Each row is a point on a tangle of strands that fork, close into loops and nearly touch. The rows are in no order.
In the rows, zero is written as 128.
Points whose rows are less than 89.9 apart are linked; no others are. Some points are linked to none.
j213: [ 98 156 117 140 163 136 147  79 156  94 125 149  62 101 148 160 124 103
 116 103 136]
j896: [193  79 138 116 163 118 113 109 122 111 146 118 122 186 139  93 182 111
 133  43 107]
j919: [ 80 132 134 131  98 162 153 116 111 119 155 141 117 134 143 107 177 141
 147 136 147]
j284: [ 99 138  65 134 175 109 121 131 182 115 101 159  89  59 118 179  52 129
 113 174  95]
j221: [143  96 122  98 129 114 102 194 131 159  99 104 116 110 110 128 155 138
 111 105 133]
j585: [131 181 115 176 144 177 144  93 159 110 151 150  85 186 181 120 112  87
 101 116 156]
j713: [159  59 145  93 150 109 100 172  66 151 100 148 162 142 118 108 183 141
 111  82 146]
j935: [ 92 150  77 135 159 127 125  91 162  90 135 146  98  67 126 171  41 111
 110 175 103]
j123: [110 138 138 115  59 124 149 124 138 120 160 115 169 115 109 103 104 142
 173 178  88]
j486: [100 113 161 139  85 175 137 115  80 121 157 128 168 150 145  95 186 135
 135 137 168]
j93: [142 137 118 122 174 101 162 122 157 124  96 167  72 128 148 117 141 122
 123  81 130]
j890: [113 143 166 120  73 137 138 113 107 129 160 117 167 125 124 109 121 127
 169 142 129]
j927: [169 142 182 149 117 171 106 102 117 101 179 138 131 233 170  78 162  79
 130  92 120]
j211: [185 148 147 182 184  94 147 116 186 162  85 137 126 172 172 117 106 123
 104 110 144]
j86: [ 98  77 145 140  85 158 122 114  69 150 143  99 216 109  96 119 154 180
 139 146 130]
j496: [149 135 175 146 112 158 125 125  96 112 167 122 128 195 153  98 160 101
 117 107 154]
j543: [105 122  62  93 150 114 112 189 184 158  62 142 101  68 103 166 100 134
 137 156  76]
j290: [162 125 123 136 161 120 105 133 148 135 119 107  67 150 149 155 153 116
 126  78 127]
j872: [150 127 205 112 110 102 117 180 114  99 128 115 172 101  88 104 128 136
  99 179 125]
j61: [107 150 107 136 159 117 143  95 186 125 109 139  78  78 127 167 104 112
 125 122 120]
j468: [130 120 166 123 125 113 126 147  88 125 137 145 140 128 116 122 163 144
 157 141 154]
j716: [180 169 188 177 146 103 155 114 175 156 102 126 151 167 165  98 103 117
  96 147 146]
j25: [137 127  82 136 100 126 126 128 127 137 168  81 136 122 108 164  82 129
 149 151 132]
j124: [143 100  60 120  88 115 130 135 124 129 164  94 169 105  99 158  95 141
 159 157  92]
j473: [139  66 157 146 147 147 111 112  53 146 120 128 168 159 134  91 211 159
 107  83 146]
j2: [129 169 104 183 141 154 147 111 160 116 147 145  88 138 154 146 111 106
 122 139 153]
j125: [143 119 113 118  94 124 124 128  89 136 157  85 173 131 109 148 108 134
 132 142 161]
j784: [150 156 192 133 113  97 140 152 149 117 129 111 171 119 108 107 112 134
 117 201 127]
j420: [109  92  39  91 118 114 138 139 141 115 135 122 135  95  87 149  83 148
 158 151  36]
j492: [171  88  96 116 179 134 126  83 122 101 153 141  95 194 154 115 166 106
 133  36 106]
j270: [154 120 129  97  78 109 132 156 105 130 144  93 184 115  92 122  97 139
 125 168 136]
j675: [195 118 224 157 133 100 102 165 137 115 132 138 150 135 122 111 129 110
  72 103 130]
j682: [117 122  90 110 181 108 125 137 150 105  84 175  57  86 132 154 129 123
  97 121 132]
j149: [152 125 209 124 112 137 111 124  97  94 155 128 153 188 148  64 162 101
  92 112 144]
j638: [151  84  63  89  89 109 129 179 124 136 138 106 172  97  78 138  87 150
 145 169  75]
j187: [149 183 141 169 176 144 143  75 176 134 126 129  75 173 164 140 108  95
 112  78 118]
j353: [182 115 181 126 146  92 136 152 125 119 127 167 124 165 135  82 156 128
 131  95 126]
j883: [ 87 106  43  98 123 137 134  64 124  96 147 105 130  73 112 190  82 111
 128 138 106]
j485: [112 131  49 128 126 123 122 127 138 113 153 110 115 100 109 166  61 130
 143 154 106]
j965: [156 103  97  94  99 106 118 206 142 164 101 113 168  89  77 142  99 145
 137 174  95]
j207: [ 91 103 127  88 105 129 132 143  82 146 112 125 153 100  84 133 149 179
 161 132 115]
j139: [ 89  96  31  92 129 122 134  91 127  86 151 123 124  77 101 163  69 129
 135 148  54]
j165: [ 95  86  69  66 124 141  88 195 119 169  82 120 131  87  92 162 136 155
 138 133 105]
j260: [ 82 116  86  89 134 134 148 133  99 119 109 148 106  94 106 141 129 147
 133 119 147]
j626: [157 140 113 128 138  76 123 160 185 180  81 107 142  99 129 156 110 136
 140 165 116]
j198: [133 142 224 115  81 127 112 116  97  98 155 110 191 119 115 110 148 112
 111 152 140]
j953: [ 81 113  88 128 154 164 138  97 102  85 131 162  75 102 131 148 137 126
  93  97 158]
j894: [127 173 100 189 142 131 152 110 186 138 128 136 116 128 152 156  72 134
 134 161 131]
j750: [ 83  93  79  72 136 128 104 159 105 154  87 141 113  83 100 160 138 148
 133  99 136]
j40: [124 140  66 148 156  96 122 144 186 148 100 139 116  95 124 164  49 145
 131 170 104]
j309: [134 186 165 196 138 115 148 100 188 168 113 108 167 153 158 126  95 124
 140 191 122]
j628: [102 119 100 110 141 130 148 113 103 114 118 156  91 116 136 136 163 138
 127  83 157]
j57: [180  88 179  98 150  92 113 173  86 115 119 156 139 155 113  86 175 133
 102  95 128]
j873: [ 95 161 129 149 118 127 160 135 169 129 130 142 103 111 123 114  97 151
 157 171 114]
j76: [143  89 156  87 111 105 107 166  68 140 102 127 183 115  93 134 151 149
 114 132 160]
j298: [132  70 114  92 138 115  68 172  68 168  85 120 159 115 121 143 180 146
 122  97 152]
j756: [ 90  96 152 146 110 166 127  94  54 146 135 112 189 135 127 112 183 155
 138 132 159]
j670: [127 193 145 199 144 149 153  91 179 154 119 140 116 190 185 103  95 106
 113 152 141]
j916: [193 139 241 158 142 100 113 137 142  93 136 158 157 159 146  76 134  95
  84 121 113]
j281: [158 141 156 136 137  94 106 162 144 153 123  89 117 125 123 131 121 131
 127 133 135]
j452: [113 128 151  94 107 107 132 158 128 155 106 121 129  98  87 129 129 155
 161 125 114]
j163: [138 156 116 147 130 179 141  98 110 113 160 134  99 185 163 127 136  93
 115  84 163]
j359: [ 80 151  87 129 150 155 111  77 133  81 154 133  82  90 130 184  74 110
 125 150 123]
j449: [169 142 114 159 179  85 125 149 174 164  83 145  98 150 158 127 104 118
 108 108 131]
j178: [159 174 173 149 121 123 147 118 165 141 126 107 122 157 147 103 117 113
 114 131 143]
j375: [ 65  92  88 122 133 154 123  96  54 149 113 125 171 109 107 144 143 184
 145 130 150]
j318: [100 159 136 139 148 127 164 100 160 119 117 161  74 122 144 117 143 118
 129  98 129]
j349: [ 93 162 131 133  88 165 122  86  98 121 175 120 146 155 149 155 135 112
 174 148 151]
j842: [181 108 151 131 154 119 104 135 123 131 138  94  97 167 143 120 184 112
 125  62 121]
j235: [133 156  95 165 129 111 132 144 164 154 128 113 123 119 123 147  55 138
 129 156 124]
j195: [ 99  89  41  58 117 133 103 188 144 144  88 130 139  84  74 162  91 143
 147 151  66]
j517: [161 131 136 116 125  91 132 193 164 163  92 125 157  90  96 135 114 143
 131 168 116]
j35: [126 138 101  95 167  99 147 159 157 132  79 151  71 107 128 125 146 131
 117 118 126]
j263: [ 58 107  66  99 133 139 127  77  73 128 141 120 150 100 118 163 128 161
 164 134 131]
j447: [136  93 106  84 100 109 116 163  77 136 120 108 195 105  84 145 125 154
 134 168 136]
j122: [121 183 142 168 103 142 149 119 168 145 128 161 133 154 171 100  93 108
 143 159 143]
j665: [147 177 184 178  93 158 123 133 157 123 142 163 136 201 188  69 127  80
 121 154 146]
j357: [101 106  49  93 124 123 120 158 129 127 120 125 117  82  93 160  91 149
 142 146  96]
j656: [123 161 135 138  94 104 163 118 171 140 154 115 161 126 119 118  91 144
 176 194  83]
j210: [ 98 116  53 107 140 129  98 115 124 129 121 117  96  78 119 196 109 116
 128 107 140]
j121: [142  81 126 128 146 148 135 114  83 125 133 118 126 180 145  98 199 136
 106  64 146]
j456: [132 171 171 165  74 150 141 144 147 129 147 155 135 152 155  76 118 117
 133 157 144]
j706: [121 145 122 132 105 181 140  94  88 128 159  96 129 169 141 136 142 113
 125  88 167]
j206: [141 164 220 135  81 123 135 118 140 119 142 115 166 130 139 101 148 106
 123 156 131]
j819: [132 100 115 106 131 124 133 153 118 140 111 121  96 126 125 130 166 134
 122  82 151]
j282: [133 153 182 155 141 102 145 170 162 139 111 155 108 134 133  90 140 150
 139 155 112]
j889: [160 118 131 125 143 141 144  96 116  93 161 164 107 207 169  64 167  99
 138  75 126]
j897: [113 117 184 118  78 141 111 105  77 124 167 101 203 126 113 131 146 131
 149 147 143]
j424: [120 145 102 127 127 142 138 115 135 128 137  94  98 117 126 155 124 119
 132 106 152]
j949: [166 163 232 156 121  94 143 137 163 116 118 135 170 133 135  90 132 120
 100 173 127]
j730: [ 55 125  71 102 116 147 145  55 103  98 149 121 127  87 117 165  98 129
 148 134 123]
j110: [143 149 146 131 107 121 140 136 130 130 139  97 124 134 133 123 130 124
 130 126 152]
j808: [ 87 107  94 112 166 150 116  86 117  88 127 149  72  66 120 179 103  96
  83 103 146]
j283: [177 155 207 168  98 165 104 123 131 102 165 148 145 215 176  64 145  59
 107 124 126]
j835: [ 89  94  61 109 150 140  88  99 134 102 127 144  92  48 109 206  86  97
 101 125 117]
j527: [111 106  88 113 136 117  97 126  98 140 130 102 119 105 123 186 149 138
 151 120 142]
j841: [ 89 102 105  99  86 135 138 107  94 128 162  84 177 115  94 133 128 160
 175 155  88]
j901: [114 156 140 154 150 103 143 164 177 146  86 144  95 116 115 113 106 161
 134 159 107]
j667: [ 69 118  95 144 121 184 146  82  91 111 156 141 116 121 141 142 160 138
 135 119 155]
j387: [119 105 123 126 143 163 146  95  88  99 152 149 106 180 162  85 190 124
 124  81 147]
j593: [135  53 142  91 132 121  79 170  55 159  76 117 206 110 100 136 179 150
 100 123 148]
j643: [152 127 212 121 114 124 130 166 114 105 129 123 148 130 114  76 161 133
  95 140 135]
j834: [ 80 174 108 135  95 148 161  94 162 115 147 136 111 109 139 118  91 124
 152 157 120]
j989: [ 96 183 111 133 135 154 118  73 135 106 155 113  84 132 145 166  72 105
 130 127 136]
j995: [151 162 138 165 157 117 134 116 174 147 123 107  77 149 145 148 125 113
 117  92 130]
j382: [189 138 211 155 141 103 124 128 152 117 137 154 131 187 158  68 149 112
 124 100 110]
j749: [183 139 124 145 169 125 146 103 146 114 141 166  92 193 170  91 133 107
 121  74 132]
j532: [129  94 105  70 120 125  80 229 131 162  83 110 135  97  94 146 157 136
 120 146 117]
j311: [143 104 139 129 123 156 130 117  83 134 146  94 138 153 127 121 171 134
 107  93 162]
j115: [154 119 106 133 163 141 142  97 128 107 144 161  74 166 159 121 149 104
 124  48 134]
j516: [103  80 141 155 142 156 113  93  55 161 114 122 170 137 131 126 196 176
 130  89 148]
j831: [102 137  94 116 145 110 120 145 175 137  89 129  85  72 107 159 108 138
 140 135 100]
j479: [117 141 131 107 139 109 132 171 160 151  86 144  96  91  94 129 112 159
 156 134 103]
j244: [ 83 168 128 138  77 170 156 102 147 119 149 138 115 135 151  98 142 111
 153 165 139]
j423: [138  94 214 129 117 146 109 143  72  93 142 126 165 147 121  68 177 130
  84 121 140]
j772: [176 141 160 148 160  85 101 163 135 156 107 126 104 156 142 118 112 126
 112 103 132]
j377: [148 176 158 166 103 107 155 122 182 143 135 106 156 125 141 135 108 126
 154 186 113]

A piece is all that can be reached along the links. How many separate loops has the piece of each point below (a circle has one, a figure eight two, a Y none), and how many tips (points with one link)?
j730 | loops 1, tips 4
j387 | loops 0, tips 8
j656 | loops 0, tips 2
j211 | loops 1, tips 1

A tip is a point with one link. Name the tips that can be reached along the links from each point below, in the order of the rows.
j784 | j309, j670
j819 | j675, j626, j375, j527
j716 | j424

How many points has the smallest loop of links through each point below? Write - if it is on no loop.
j165 | 7
j211 | 7
j122 | -
j270 | -
j919 | -
